Each row is a point on a tangle of strands that fork and nearly touch. The rows are in no order.
Points whose rows are less than 58.2 apart are linked; no others are. Some points are linked to none.
Gizo: [ -2  -8 -18 -40  15   9  19  -7   7 -10   7 -10  12   7   6 -38 -14 -11
 -14  24]
Sabo: [ -7  21   4  -5 -11  28   7   1   5 -23  16 -14  -9 -11  11  21  11  15
  16   7]
Fomu: [ 13 -11   4   9 -21 -19   1 -21  -2  11  16 -17 -15   5 -18  25 -21  11
  19 -11]
fud: [ -4 -30  16  13   7 -15 -13   0   7  -1  -3  19  12  -4   5  -3  22  -1
  -3  -6]
Pefo: [  9  29  26  15 -11   8   6   8 -14   0 -13 -11  -8  20   3  32   3   8
   4  -4]
rab: [-14 -25  -6  -1   1 -28  -6 -26 -27 -26  17  19 -22   4   8  -7  -1  -8
  10  -3]
nutib: [-12  17 -10   6   9  23   4   5 -19  -5   1 -18  12 -19   7  20   6  13
   5  17]
nonom: [ 24   9  30   8 -33 -12  -6 -13   4  10   5   1   1  35 -15  21 -20 -16
 -17 -34]
Pebil: [  6  -3  -6  -5  15 -11  21   5 -15  22 -27  -1  -8 -11   3   9   1   4
  -4  -1]
nit: [-11 -16  -8  12   8  13  21  -7  -1   3 -11   7  -2  -2   5  32 -14  14
   2 -24]
zifar: [-35 -12 -35 -10  29  -7 -11  -6  -5 -11  -5  -1  15  -9   1  -8   6 -19
 -15  17]
Keba: [ -8  17  25  -4 -15  12 -24  16  50   2  -7  -6  -2  12  -7 -19  12  15
   2  -1]
tidi: [ 19   7  19 -14 -17  -8  19   5   2 -14  12  14  -1  23  -3  21  -5   7
 -19 -16]
lov: [-15 -11 -13  -6  25  37  24   0  10  11 -16 -19   8   7  18  -2 -24 -13
   8   2]
sumuf: [ 38  35  22  12  -9  15 -11 -10  16   6   3  -3 -20  -7 -18  27  -3 -15
 -18 -32]
Gof: [-34 -20 -13  14  13  -5  18  -8 -20  -8   7  -6 -13   4 -11 -47  11  -4
   0  -6]
suvil: [  2  -1 -21 -12  30   2 -15   3   7 -11 -11  -6  10   7  29  -4  -3  17
 -22  18]
som: [-18  15  -4 -28 -22   1  -9  -7   1   7  -7 -25   4   8  -7   6 -15  30
 -17 -13]
deg: [-16  15  -3  -8   1  17 -24  17  29 -11  -4  18  -4   7   9  26  -9  14
 -14 -19]
nav: [-22  -6 -33 -21   9 -25  -6 -19   6  -9   5   0   1  -4  -8   7  -4   1
  -2  19]
feluv: [ 16   7 -28   5 -11 -14   8  12  25   5   0  -6 -14  -6 -15  34   6 -22
   4 -14]
Lilo: [ 17   0 -12  10  11 -23  15  -8 -40  -7  23   8 -13 -14 -22   0 -12  20
  -3   6]
Lagu: [ 18  19  16  -8 -29   9  -3   5   4 -18  17  -5  -5  -7   3   9  25  -2
   6  -1]
Vol: [  6 -12  -6   2  -5 -18  18  16  -8 -13  13  -2  -3  -6 -10   2  16 -11
   0  -3]
Sor: [ -6 -19 -15 -23   2 -13  19   0  -2  -2   3  -3  -2   6   9 -32 -14   8
  -3   8]
dugi: [ 37  16   1  18   2  -1  16 -14   1  -6  26  15   0  -7 -16  24  -3 -23
   0   7]
guke: [ 24  18  21   1 -12  -7 -30  17   9  27 -18  15   6  -4  -8  19  11  -8
  -9 -14]
muma: [ 34 -19  14  19  -6 -10   5 -29  15 -10  20  17   1  15  10   7 -10 -41
 -19 -20]
zages: [-17 -23  12  -8  -7  -2  -9  14  18  15 -15   4  14 -15  -7   6  30 -13
  -8 -15]
Pekil: [ -2  -2 -16 -41  13  29  -7  -7  16  -1   0 -21   8  -8  27 -21 -15 -10
   0  19]
tem: [-11  32   0  -5  -9  17 -31  22   6 -12  -5   3 -16  -4  -6  39  -9   0
  -6 -30]
ded: [-24 -24 -26  -8  -4 -24  -6  -5  -6 -13  19   4  -5   1   4 -11 -13   2
  13   9]
lor: [-28 -31  -2  17  11  -2  -3 -11  20  13 -14 -15  10  17   4 -18 -10   5
  12   3]
kip: [-29 -11 -22   9   1  -7  -4  -8 -18  -1  -3  10  15 -20  -4   4  13 -21
  11   6]
non: [ 24 -29  19  14  -4  -3   7  -4  -4   3   6  22   3  -5   3  19   1 -27
 -10 -29]
velov: [ 17   9   5 -14 -24  -8  -9 -18  -3  11   3  -5 -16  -7  -2  28 -10   1
  10 -14]
nif: [ 11   0 -25  30   2 -22   5  -5 -39   6  -6   6 -11 -14 -14 -24  16  -7
   6  -7]
gid: [-20 -20   2  23   0  -4   0 -18 -13 -18  -5 -23  -6  -8   9   5  31   4
  10  -3]
Fako: [ 17  -9  -9  18   1 -11  12 -11  -4 -19  12  33 -15   7   6 -29   3   2
  17   7]
Pemo: [ -7 -13 -10  23  37  34  13  -3   3  10 -15 -11   9   3  17 -14 -21  14
   7   4]
baf: [  0  -1  29  -5   8 -19  -6   0  -7   9   7  27   2   5 -10  15  -4  -2
  14  31]
fufa: [  7  24   1   0 -24   4 -25   8  49   7  -8   3  -2  -4 -16  -4  25   4
   3 -10]
rusus: [ 29   8  -5  27   0  -9  -5 -17 -30  -6  29   7  -1 -20 -12   9  -8  -5
  13  11]
vumi: [-25  24  -1 -34  -1  27 -30  27  26  -9  -4   2   6   3  12   5 -12   0
 -18  -1]
podul: [ 27   3 -20  19  -3 -20   9 -27 -16   7 -18  12 -10 -11  -3  -9  17  -5
  10   3]
vovip: [  0  37   5  -9 -35  -5 -22  26  24   0  -8  -1 -20  19 -16   5 -23   1
  13 -21]
paril: [ -3 -11  -7  -3  20   7 -13  16   3  -8   9  -9  22  -5  15 -27   5  12
 -13  23]
lonin: [ -8 -14   5  20  33   3  24 -18  -5  -9 -20  -9 -23  -1   9 -22  16  17
   1   3]
gir: [ 38   1  16   4 -27 -11   3  -2  16   6  15  11   3  26   2  13 -18 -42
 -15 -21]
kibon: [-21  10  -6  -7   4  34  18  -4   5  17 -12  -2   6   1   3  19 -27  12
   7  -2]
Godi: [-24 -17   9   7  43  10  26 -10 -22   3 -19 -19 -22  -9   9 -16  -1  -2
   9  12]
poge: [ 16  24  30  -1 -27  16 -17   2  -2  -4  -8  -2   8  -6   6   6  31  13
 -10 -19]
Tok: [  0 -13  12  11  32  19  18   4 -17  11 -10  15  14 -12   9 -15 -12  28
  -8   7]
Vago: [ 28   5 -17   5 -11  -9   7 -12  20  -3  16  12  -3  -9 -16  29   3 -41
  -6 -10]
Vegor: [-21   3  17 -18  -5   9  11 -12  18   1 -12 -27 -13  18   9   2  -4  13
  10  10]
pame: [ 15 -18   1   8 -18 -34  14 -18   3   4  13 -12 -15   6 -21 -10  -8  13
  18   1]
Zisir: [  3   5  -9   3  16  -7  -4   1   6 -14  -2   9  -1  13  16  12  -2  19
  -2  17]
lunel: [  9 -20 -15  -7  49   9  -2  -1   1 -14  -2 -20   6   2   2 -52   8  -8
 -33  11]
devep: [-12 -20  -3  13 -15   4  11  -8  28  15  -4 -11   7   5 -10  -9  -2  10
  25  -4]
kib: [-17  34  -2 -21  -6  16 -10  33  20   5  -8   1  16  27   3  -4 -15  -7
 -10  15]
Sapum: [-29  22  11 -15 -25  12  -1  -7   3  -5 -11 -15  -9  28   3  13 -15  17
   3 -11]
safa: [  0  20 -14   3 -22   1 -11  28  15  10  -2 -12 -11   7 -10  34 -12  -7
   4 -23]
Rin: [ 14  -4 -11  14   6  -9  -4   1 -48   0  10  33 -17 -25  -1 -24   3 -10
   7 -14]
gazot: [  8  15 -12 -11 -11  -8 -23  12   0  -3   9 -17  18 -14  -3   3  19  30
 -28   0]
deso: [  6  32  12   5   0  12  -7  10   3  -3 -11   2  -3  27  21  17 -15  26
   6  13]
Bosa: [ -8  28  31 -11  -6   1 -18  19  13  13 -20  17  -8  12 -14  18   3  -7
  -2  -3]
Numib: [-10  -4   0  21  20   9  -9   6 -18  -2   9  -2   0 -31  10  10   7   9
  23  21]
vofam: [ -2   2   4 -23  -9 -19  -9  16  13  24  10  19  10  -5 -17   8 -12  -1
  11  22]
Kuper: [ 11  -6   2   2 -37  -5   1 -15  25  20  -1  11   9   4  -9  -8   5  -5
  25  -6]
suno: [-10   9   5 -11  -9  14  -9  16  34  17 -21  -7   6 -16 -22   5  31  -5
 -11 -17]
muf: [-12 -19   6  24  25  12   6   4 -25  -1  19  11   2 -25  -8  -6  -6  23
  11   3]
zabos: [ 17  -8  -2  -5  -4 -18  24 -14 -21  -8  16  22  -1   5  -9  18 -17  14
 -11  -7]
miz: [ -7  21   2 -32 -15 -10  -3  18  -2   4   3  12  12  18   2   9 -18   4
  -2  26]
bivef: [ 11   0  -9  -5 -20 -10  -4 -23  -1   6  -1  16   1  -7   6   7  -1  -5
  17   3]
Tos: [ -9   2  27  -9   5  30  -7  25  39  19  -6 -17  20  12  -1 -26  -3  10
 -10   1]
lebez: [-18 -29   6  18  21 -13 -13  -9  -5   1 -16  13   5  10  14 -28  10   5
   7  11]
zir: [ 12 -24 -13   5  14 -15  27  -4 -14   8 -13   6 -27 -12   2  13 -12   4
   6 -21]
reso: [ 26  -1  21  -3  -2 -10   4  11  -9  24 -18  16  11  -7   0   8  10   9
 -15  -7]
Murad: [-9  0 16 -5  8 12  1 19 19  9  3 -4 21 -3 -4 -7  6  9 -9 18]
Rino: [  3 -13  -9   2  39  18  -7   2  14  -4   4 -23  34   5  -8 -28   3   4
 -32  19]
fesa: [-20   5  -7 -30 -18  17 -12   3  14  -8   6 -16   8  -6  24 -13   7  -8
   9  17]
Fus: [ -8   6 -22   0  26  21  19   3 -16   9  -1  -2   9 -17  -1 -33  -8 -13
  10  31]
Podod: [ 22  -3 -22  27  10 -10 -16 -14 -27 -12  22  14 -26 -25   2  -6  -3 -18
  22   0]
feb: [ -4   2  -3 -14 -22 -12  -4  16  -8  13   3 -29   9  -8 -11  10   2  21
 -12 -10]
padi: [-15 -26 -11  11   6 -11  14 -21 -12 -17 -11 -13 -18  -3   9 -26  24   4
   4 -13]
Muz: [-22   5  12 -18 -19  -3  -6   7   3  -9  -7 -24  -5   9  22   4  16  -9
  16  16]
fone: [ -5   8  15  22  -9  -3  -3  -4 -15  -7  -4 -26  -5   5  -2  35  21  -1
  10   0]
zelon: [ 37 -12  25  17   5  -7   1   5 -18   9   2  34  17  -4   3   7   3 -11
 -11  -9]
kebot: [ 28  30  36  -4 -28   2   3  14  -4  -8   1   2 -12  27 -10  17 -11 -10
 -24 -36]
Gizoz: [ 15 -16  -8 -32  35  17  -1  -4  -5 -16   2 -29  12   4  14 -47   1 -30
 -13  21]
Kabo: [-22 -25  -5   9  -2 -23   1  12 -18  -4  13   9  12   6 -10 -51  13  -5
  -5   0]
nofe: [-11   5   0  25  15   8  16  -3 -37 -18   6  10   2   9  10 -38   8  10
  14  24]
Pefa: [-21   5 -20  -9   0   4  11   4 -32   4   7  12  18 -22   0  -9  -1 -17
  15  25]

Follow the links from the first point to the second, and from the first to the third. Name the last point that the two ways share.
Sapum / kip / suvil => Gizo
gazot / pame / Zisir => paril
kibon / devep / baf => rusus
feluv / Gizo / lov => rusus
fone / ded / devep => paril
Fomu / non / Gizoz => bivef

A fork is a point with three links, a tip a point with one. Leave the first point through the second and follow the links. Name the first fork or tip that comes.
non / muma => rusus
zabos / tidi => reso
Keba / fufa => bivef
reso / Pebil => poge

A fork is a point with three links. Follow the links from the first point to the second and name the forks in between, in order.
Vegor / Pefo => Gizo, paril
kip / podul => ded, Gizo, paril, bivef
miz / bivef => safa, rusus
non / Fomu => rusus, bivef
Pemo / Kuper => reso, rusus, bivef
